A landscape with many valleys, sampled at points; each row gives a point and its height.
From any point a ball rolls to the lowest of the 6 points nearest to it. It stops when none of these is lower. Distance is the straight distance between rows; heights are no part of it.
(152): [112 123 103  82 194  87  85 145 123  67]  h=193
(551): [112 125 109 102 181  92  95 140 136  75]  h=184
(104): [164 153 168 146 124 123 123 192 124 160]  h=441
(317): [133 134 114 144 127 123 125 149 133 118]  h=311
(508): [181 134 161 147 110 141 139 160 112 165]  h=788
(8): [146 149 136 143 130 119 118 176 133 131]  h=306
(467): [134 152 136 127 141 106 106 185 139 117]  h=493
(15): [176 100 137 141  94 168 162  75 106 175]  h=261
(45): [123 128 105 141 130 130 122 125 136 111]  h=351
(650): [184 129 149 148 111 146 142 136 116 162]  h=700
(269): [162 121 130 145 105 154 147 115 118 158]  h=309
(149): [ 56 112 103 109 119 132 146  49 135 114]  h=491
(591): [150  94 124 142  85 174 169  61 108 171]  h=760
(560): [111 133  98 124 145 115 113 132 137  97]  h=399
(116): [ 71 112 109 118 101 145 153  50 134 130]  h=244
(483): [121 117 108 143 104 151 144  93 130 138]  h=344
(289): [147 131 120 146 114 144 132 140 127 138]  h=464
(27): [129 139 120 133 139 113 115 161 138 107]  h=433
(594): [115 135 113 110 168  92  95 163 137  80]  h=198
(347): [128 141 119 134 154 107 106 166 140 103]  h=390
(643): [160 156 219 130 127 119 123 230 127 170]  h=527
(181): [132 123 112 145 110 139 134 123 130 132]  h=50
(366): [142 137 122 144 127 129 127 149 128 134]  h=122
(319): [193 125 165 145 105 143 142 144 105 169]  h=802
(120): [ 68 108  93  98 145 124 123  73 133  78]  h=112
(3): [175 156 195 131 123 122 134 206 116 176]  h=477
(593): [132 158 157 137 144 108 108 198 139 137]  h=825
(455): [120 131 115  89 195  74  78 165 135  71]  h=218
(75): [ 62 112 110 117  94 150 160  40 137 136]  h=187
(323): [160 133 134 153 113 140 138 152 125 152]  h=577
(438): [122 151 134 107 177  83  86 186 134  95]  h=381
(680): [ 56 115 105 110 124 131 136  58 136  99]  h=310
(361): [195 103 153 141  94 164 157  81 102 179]  h=63
(605): [105 107 122 132  87 163 164  43 121 159]  h=392
(619): [178  92 147 132  86 171 165  61 105 182]  h=221
(544): [ 30 123 112  91 110 131 156  26 139 117]  h=669
(334): [ 95 117  95 101 176 101 100 112 129  72]  h=480
(412): [154 158 164 130 139 110 121 206 134 145]  h=613
(277): [188 141 178 141 115 136 141 178 117 172]  h=580
(310): [163 159 188 138 127 115 118 217 124 166]  h=567
(189): [130 108 116 142  92 161 153  76 121 156]  h=172
(97): [105 120  97 136 119 143 136  89 138 117]  h=182
(546): [106 126  99 128 134 125 122 112 134  98]  h=256
(196): [ 82 112  93 101 159 114 114  87 132  78]  h=514
(146): [118 137 113 128 155 101  97 174 134  94]  h=279
(203): [ 98 116  90 104 166 112 109 109 129  75]  h=215
(581): [ 61 113 100 100 138 130 131  61 135  93]  h=230
(657): [ 82 116 106 126 106 146 144  68 134 124]  h=282
(80): [115 131 104 130 149 110 109 146 138 100]  h=364
(33): [ 82 119  92 116 137 123 123  92 139  92]  h=238
(126): [167 108 137 147  97 156 152 102 113 170]  h=213
(501): [105 124 103 112 158 105 101 142 139  79]  h=108
(498): [196 111 147 149 101 159 153 106 107 177]  h=161
(214): [149 169 191 133 133 112 117 222 134 157]  h=752
(301): [167 145 153 147 121 127 132 173 124 151]  h=385
(236): [173 152 176 140 119 130 133 190 126 164]  h=446
(394): [121 107 126 134  85 167 159  67 123 162]  h=637
(57): [128 152 137 121 158  86  99 191 138 103]  h=634
(129): [ 80 122  92 122 129 130 125  85 138 103]  h=219

Where does a ball stop that starts at each point below?
(27): (501)
(438): (501)
(650): (361)
(319): (361)
(467): (501)
(57): (501)
(593): (181)
(508): (181)
(412): (181)

Call two points neighbours if one is among the 6 nearest of the other. Go from one point of each pair to the other, from neighbour to neighbour, staying as low as possible. Name the highest point that can't be avoided.
(181) and (189): (269)
(97) and (120): (129)
(501) and (120): (203)
(75) and (120): (657)
(361) and (189): (126)
